A landscape with many valleys, sampled at points; each row gives a point and its height.
A ball rolls from a point to the lowest of its 2 nearest points, and stops where none of them is lower. Distance is the straight distance between rows; heights are no part of it.
vipa height 275: [ 19   3  15   1   2   3  19  22 -38  16 -10  20  14  11   8 -10  -4  14
  -4 -23   9  -9]
guz height 403: [  1  10   9   3 -10  23   5 -21   1 -15   5 -16 -15  -7  -5   0   5  -1
  -8  17 -17   2]
labon height 112: [-11 -38  23  -6  -3   2  -2   5  39   4  13   4  18  15   0  15   9  22
  -8   4  -9  15]
sodeb height 499: [ -2   6  -6  -7   0   2   2 -15  -5  -4  11   2 -12  -5   3  10  -6 -19
   8   1  -7  -4]
Peri height 712: [ -3  -4 -10  -3  19  -1  14   0  -5  -9  -7  13  -7  -8 -21   3  -8  -3
  10  -9  -9 -15]
latum height 811: [  1 -21  17 -16   5  -8   9  32   8  18   9  25  21   9   4   6   3  19
   5  -3  -2   4]
bodu height 290: [  4   7  20   1 -10  20   5  14 -21   7  -8  -3   4   1   7  -9  17  15
  -9  -6   5   8]
vuz height 107: [-16 -19 -27   7   9 -16  -8   5  53 -11  -1  -6   2   2  -4  11  -5 -21
   4   0   9   6]
pul height 602: [ 11  20   9   6   4   9  13  -8 -36 -20 -14  -3  -9   7 -14 -16  -9   2
 -14 -19   0 -19]
poten height 619: [  5  -7  22  -3  11  22   8  -3 -18  15  -1  18  12  12   4   5  -2  21
  -2 -34 -14 -11]
nimop height 331: [  6   5   2  10 -15   6  -1 -25   5  -4   6 -25  -2  -2  13   9  22  -4
 -16  35   6  11]
ges height 266: [-13 -37   6   9   3  12  -3 -13  41  -8  11  -5   4  10   1  23  10   3
 -10 -10 -12  14]
Kegus height 297: [-13 -13 -21   8  12   7   2 -12  22 -10   9  -1  -7   0  -1  22  -1 -25
   2 -14  -6   1]
Feto height 276: [-18 -31  -8   9   9  14   2  -2  45  -8  -2  -5  -3   7  -4  20   8  -2
  -9 -10  -4   7]
lazi height 43: [ -8 -29 -25   1   9 -15  -8  22  53   1  -4  -5   4   9   2   9   0 -16
   0  -6  19   3]
kados height 772: [ -2   5   9  -7 -12   1   5   9  -6  -4  -5  -3  -7 -10  -3  -4  10   5
   8  18   1   5]
Mez height 144: [ -3 -15   0   1 -14 -18  -8 -24  21  -1  11  -7  -2  -3  11  10   3 -12
   8  30  -1  10]
dez height 244: [-13 -10 -13   9   7   2   0 -24  24 -16  16  -2  -7  -5  -4  19  -3 -19
   6   6 -15   2]
gagif height 516: [ -6   2 -22 -12   6 -23  -7   5  13   5  -6  11  -3 -11 -11  -7 -21  -8
  24  12  -3  -9]
Pel height 535: [  4   7   5  -5  -9   8   3  -3 -15   4   9  -1 -10   0  12   7   1  -8
   2   2  -3   2]
patu height 413: [  3  14  -2  -2  11  -3  15 -11   6 -15   0   4 -14 -13 -26 -18  -5   8
   7   9 -21  -6]
galu height 797: [  1  21  -8  -2  -5 -10  -6  31 -24   7 -22  -4   8  -9  -7 -18   6   6
   7   2  26   4]
zofuf height 567: [  6  25  -1  -1  -9  10  -4   6 -26   9   9  -8  -2   1  20   1   6 -10
 -13  -9  16  11]
Seda height 511: [  6  39 -16   7   5   4  -5  -2 -17 -18   2 -25  -2 -16 -15 -14   8   4
 -13   7   6  11]
pek height 151: [ -8 -14  -8  -2  -4 -17  -4 -13  27  -5  11  -3  -4  -7  -2  11  -4 -11
   9  25  -2   7]
Vema height 653: [  7 -23   0   4  18   8  13  10 -20  14 -15  27  13   7 -16  10  -9  22
  -3 -33  -2 -23]
Puze height 307: [  3   6   5 -10  -7  -9  -5   9  -5  26  16  12   9  10  33   3  -4  -4
   6  -8   5   4]
bopad height 788: [  2  29 -17  -3  -1 -15 -10  22 -13   6 -22  -1   1 -13 -11 -25  -1   4
  13   9  19  -1]
Gup height 137: [  1  11  -9   3 -15  -6 -20 -15   3   7   2 -16  -2  -3  19  -1   3 -10
  -1  23  15   5]
gegul height 437: [ -2   7   4   1   3  17   8 -26   2 -17   5  -7 -15 -11 -12   4  -5  -4
   0   4 -27  -8]
fezun height 637: [  0 -16   9  -4  15  17  12   1 -12  10  -7  21   9  10  -6  11  -4  15
  -2 -37  -8 -15]
nek height 182: [  9   2  21   3 -10  17   9   7 -33   1 -28  -2   3   8 -15 -14   4  25
  -1 -17   3  -9]
Gov height 264: [  6  16  16   6  -2  13   7   8 -24 -12 -30 -12   0   0 -26 -26   9  23
  -3  -4   1  -7]
gegas height 608: [ 11  18   5   1   1   9  11  -3 -41 -10  -4   5  -9   6   3  -4  -8 -13
  -9 -22   5 -15]
Papup height 92: [-10 -40  13   1   7  -2   0  17  50   0  10   3  22  15   1  13  10  16
 -12 -10   3  17]
fop height 692: [ -4 -17 -12  -4  19   1  10  15   0   2  -8  18   1  -3 -16  13  -4  -1
   4 -18   1 -15]
busu height 544: [ 11  40  -7   6   8   7   4  -8 -19 -23  -1 -15 -14  -9 -10 -18  -4  -3
 -16  -1  -1  -1]
Fede height 175: [  7  28 -20   1   2 -11  -7 -21  12  -5   5  -9 -10 -15   2 -12  -8 -11
   5  26 -10   2]
zoka height 249: [-18 -30  -8  -4   8   1   1   6  41 -12   0  -3   0  -1 -12  16   4  -4
   1   4  -2   7]
zit height 195: [ -1  13  -8  -1 -14  -5 -24 -10  -4  19  10  -7  -2   1  28  -3  -3 -14
   5   8  14   2]
kozug height 176: [-15 -22 -25   8   4 -25 -20 -17  46  -5   5  -3   2   0   1  16 -10 -20
  12  10   5   7]
Tik height 455: [  3   1 -14 -12   4 -10  -7  12 -19  23   2  17   1   3  17   1 -17 -13
  14 -16   7 -15]
fivom height 50: [ -5 -32 -14   3   6 -19  -2  25  60   3   1  -6  13  16   7   6   3  -8
  -9 -10  19   9]
Ses height 585: [  9  20   8   2  -5  17   6   3 -36   4   2  -1  -4   5  16  -1   4  -5
 -14 -21   8   0]
mosit height 61: [ -2  23 -13   1 -10  -6 -12 -20   8  -2   7 -16  -6  -9  11  -3  -1 -15
   2  30   5   5]
pez height 332: [ -9  19 -23  -1  -7  -8 -31 -17   0  10   3  -2 -11  -6  15 -16 -22 -22
   8   8   2 -12]
pegu height 277: [ -4  22 -25   0  -2 -13 -21 -25  15   2   5  -4 -11 -11   9 -18 -22 -16
  12  20  -6 -10]
Vamo height 376: [-11   2 -19  -1 -10  -9 -35 -16   0  18  15   4  -6   4  25  -6 -21 -22
   9  -2   1 -13]
rof height 104: [ 12   0  27   3  -6  17  13   8 -34  12 -26   7  14  15  -5 -13  -3  29
  -4 -22   2 -11]
Tib height 395: [  3  23  -1  14   3   5   0  23 -39 -10 -19 -12  12   0 -21 -16   9  14
 -10 -14  17   7]
Kem height 414: [ -7   5 -23  -9  -3 -11 -25  -3  -8  20   5  10  -5   4  19  -1 -21 -21
  14 -13   4 -17]
zozol height 595: [  5  -6  22  -6   0  21   9   0 -16  10   5  13   4   8  12   4   0   9
   2 -20 -13  -3]
bapa height 475: [  5  37 -11  16   8   3  -8   9 -26 -23  -4 -23   6 -12 -30 -13  10  12
 -14  -4   6  12]
gedu height 190: [  2 -26  22  -1  -8  -5   1  -8  18   4  15   3   5   8  13  17  12   8
  -1  15  -8  13]
nezes height 74: [ -8 -37  -4  -2  10 -12   2  23  47   2   6   2  14  15   0  14   6   3
  -8  -7  12  15]
gomiv height 251: [  2   2  -4  -2 -12 -15 -26  -6   0  27  19   6   3  11  37   2  -8 -12
   6   0   8   2]
zak height 366: [  0   2  12   6 -18  14   2 -17   3  -6   6 -21  -9  -7   3   4  18   6
 -10  27  -5   9]
Pogu height 315: [  5  19  14   4  -4  19   2  -3 -15 -13 -20 -14 -11  -8 -20 -19   8  16
  -6   1  -6  -5]
Befu height 787: [ -1  -9  16  -9 -16  -6   2  15   4   8   1   3   0  -1   4   2  11   9
   5  20   4  10]
nugu height 752: [  0   3   2 -12  -2 -11   9  17  -9  -2 -13   7  -6 -12 -13 -10  -1   3
  14  13   1  -3]
sopiz height 466: [  0  13  -1  -5   3  11   8 -17  -8 -15   7  -1 -16  -8  -5   2  -7 -15
  -1   1 -16 -10]
badin height 236: [ -8 -30  10   6  -3   4   2 -15  26  -2  19  -3   2   6   8  25   8   0
  -4   3 -11  14]
vug height 343: [  4  16   8   7  -7  16   3  13 -34  -4 -10 -11   2  -2  -8  -9  13  10
 -12 -10  10   7]
vuta height 140: [  0 -32  36  -1  -4  -8   2   0  29   6  22   6  21  13  11  11  11  22
  -9   9 -10  17]
tapi height 468: [ -4   8 -15 -10  12 -15   5  -1  13  -6   1   6 -10 -17 -16 -11 -10   0
  13  14 -14  -5]
Bef height 233: [  8 -24   2   9  -9 -21 -11 -38  19   4  12 -14   4   4  20  18   7 -14
   0  27   2  11]
zaki height 773: [  3  21  -9  -8   1 -19   0  12  -6  -1 -16   4  -8 -17 -16 -20  -6   2
  15  21   6  -5]
guvig height 731: [ -3  -4  -1  -8   6  -3  12   9 -11  -4  -9  12  -7  -7 -16  -2  -5  -2
  11   3  -7 -12]
devut height 189: [ 12   5  26   2  -4  17  16  19 -32  14 -14  15  16  10   7 -13   4  23
  -4 -21   0  -6]
divep height 346: [-12 -14 -16  -2  11  -1   3   1  13   0   6   7  -6   2  -1  20  -4 -16
   5 -12  -3   1]
zalan height 359: [ 11  10  10  -7   1  -1   9  15 -21  22   9  15   7   7  27  -3  -2   3
   3 -14   3   1]
gof height 575: [ 11  32   8   6   8  13  11 -18 -22 -27  -7 -10 -15  -2 -16 -22  -6   3
 -15  -8 -14 -13]
zuz height 367: [  3  18   8  -1   1   7   9 -10  -3 -17  -7  -9 -14 -14 -23 -20   1  11
  -2  12 -17  -4]
Gedo height 432: [  5  35  -5  19   7   0  -2  16 -40 -22 -12 -18  11  -1 -24 -14   2  10
 -16 -16  14   3]
vok height 213: [-16 -29  -8  -1   1 -17  -5  -4  40 -12   7  -2   2  -3 -12  18  -1  -6
   8  20  -3  10]
sos height 292: [  9  -6   3  10 -14  -9  -6 -33  10   5   9 -22   2   6  24  13  16  -9
 -10  32   6  10]
Duti height 800: [  2 -16  18 -12  -9  -6   6  25   3  14   1  17   9   2   5  -3   7  13
   9   9  -2   9]
kis height 671: [  5 -19  -5   3  18   1  14  11 -18   2 -15  22   5   0 -20   7 -10   9
   0 -20   0 -23]
mam height 347: [ 13   9   3  -7  -1  -2   8  24 -34  17  -8  17   9   4  10  -8  -2   2
   3 -12  13  -2]
bima height 566: [  0  -8  15  -5  -5  10   7   1  -5   5  11   9  -4   5  13  10   6   1
  -1  -7 -11   5]

Where does a ball stop that starts at each point below?
tapi | rof
zofuf | Mez
nugu | Mez
zalan | mosit
fezun | Mez
Tik | mosit
badin | lazi
Seda | rof
Kem | mosit
